Each row is a point on a landscape with many valleys, with its height.
From any point a ball rolls to the lowest of the 6 points nearest to it. It stops when none of these is lower. Distance is the straight distance between rows; heights are no part of it.
lef (h 114): [ -1  -6  11   6  -6 -15  -6  17  15]
saze (h 144): [-21  32   2  10 -19 -17   6  20 -31]
fudi (h 295): [  7  13 -16  -8  11  29  -4 -48 -17]
dez (h 251): [-2  0 -1  8  4 -4 -1 -2  4]
lifip (h 553): [ -4  15   2   5  -9   3   0 -19 -19]
vuneb (h 912): [ -3  12   7   8 -12  -2   6  -1 -14]
beg (h 162): [ -2  -9  29  12 -23 -29   1  55  26]
Ler (h 179): [  2  -7   0  -1   4  -3 -11  -1  12]
mabuv (h 282): [  3 -16  16   1   1  -7   2  28  30]
Rurin (h 166): [  1   2 -10   1  13   8  -1 -19   0]
rul (h 100): [-15  24  -3   8  -7  -7   5 -13 -38]
niro (h 793): [-4  5  4 12 -5 -7  9  3 -3]
Lafu (h 168): [  6 -14   6  -9   4   5  -4   8  24]
Toru (h 503): [ 24 -43 -23 -23  25  17  -1 -23  16]
dani (h 346): [  2  17 -12  -4   6  22  -6 -48 -24]
dakeg (h 165): [-17  27   8   9 -21 -20   3  24 -27]
nire (h 581): [ -2  12   5   7  -6   3   6 -10 -12]
fim (h 447): [ -3  17  -3   3  -1  10  -4 -34 -25]
piduz (h 170): [ -1   0  -6   5   8   1  -4 -10   4]
Pidez (h 397): [  8 -33  -7 -12  16   4  -1  13  29]
sos (h 213): [ 10  -2 -27 -15  28  27  -2 -45  -9]
Vug (h 441): [-10   8  14  13 -17 -14  13  25  -8]
lik (h 338): [ 20 -26 -16 -25  19  24  -3 -22  11]
Gar (h 409): [ 18 -39 -18 -21  23  16   0 -13  19]
pires (h 154): [  3  -5  -8  -4  10   4  -9 -12   7]
tuger (h 294): [  0   9  -1   4   1  12   3 -23 -12]
Dadig (h 126): [-10  22   2   8 -15  -8   0  -6 -29]
Zeru (h 121): [ 15 -25 -10 -22  16  18  -1  -7  19]
Todi (h 115): [-14   9  16  17 -23 -24  15  47  -4]
Rivit (h 267): [  7   9 -12  -4  11  25  -1 -39 -11]
mivop (h 230): [ 13 -28 -10 -19  18  14   0  -2  22]
Leru (h 443): [ -6   0   9  16  -9 -20   3  23   3]
Logob (h 111): [-1  4  2  9  1  2  7 -8 -3]
soviz (h 171): [  1 -11  25   9 -14 -19   2  42  28]
von (h 353): [-11  19   8   8 -20 -11   3   8 -24]
lokup (h 262): [  1  -9  17   6  -8 -15  -5  23  20]
tobi (h 146): [  7 -10 -10 -13  14  12 -12 -16   9]
Nabod (h 181): [ -1  -6  20  10 -14 -22  -4  33  19]
Fon (h 220): [  4   9  -6   1   9  19   3 -31 -10]
lumo (h 198): [ 10 -20  -2 -14  11  13  -2   3  23]
Sila (h 156): [  8 -12  -5 -15  11  11 -10  -8  17]
vaz (h 178): [-27  48   5  17 -21 -16  15  31 -34]
Kem (h 180): [-18  30  10  10 -26 -22   2  32 -25]
Lita (h 375): [  4 -27   2  -7  13  -1   1  22  33]
fasa (h 901): [ -7   4   7  14  -6 -11  10  12  -3]
dufu (h 107): [ 10 -10 -19 -18  19  16 -11 -28   2]
vilur (h 86): [ 3 -9  9 -2  0 -3 -7 11 21]
Ligen (h 143): [ -6  -4  21  14 -23 -33  -1  52  15]
dum (h 82): [-16  26   4   7 -17 -16   3  10 -31]
donup (h 135): [-10   0  13  15 -17 -29   6  41   4]
difad (h 222): [ 15 -12 -25 -24  24  20 -12 -38  -2]
mesi (h 269): [ 10  13 -23 -15  18  37  -3 -57 -20]

For each start below, name the point where the ball stops.
dani => Logob
pires => dufu
fim => Logob
mesi => dufu
fudi => dufu

Call two points neighbours if one is among the 6 nearest of the other. Go from one point of each pair to the other, from neighbour to neighbour, staying as low as possible. Name the highest point that can't be avoided.
dufu / vilur => Lafu
Zeru / dufu => tobi
dufu / Logob => Rurin
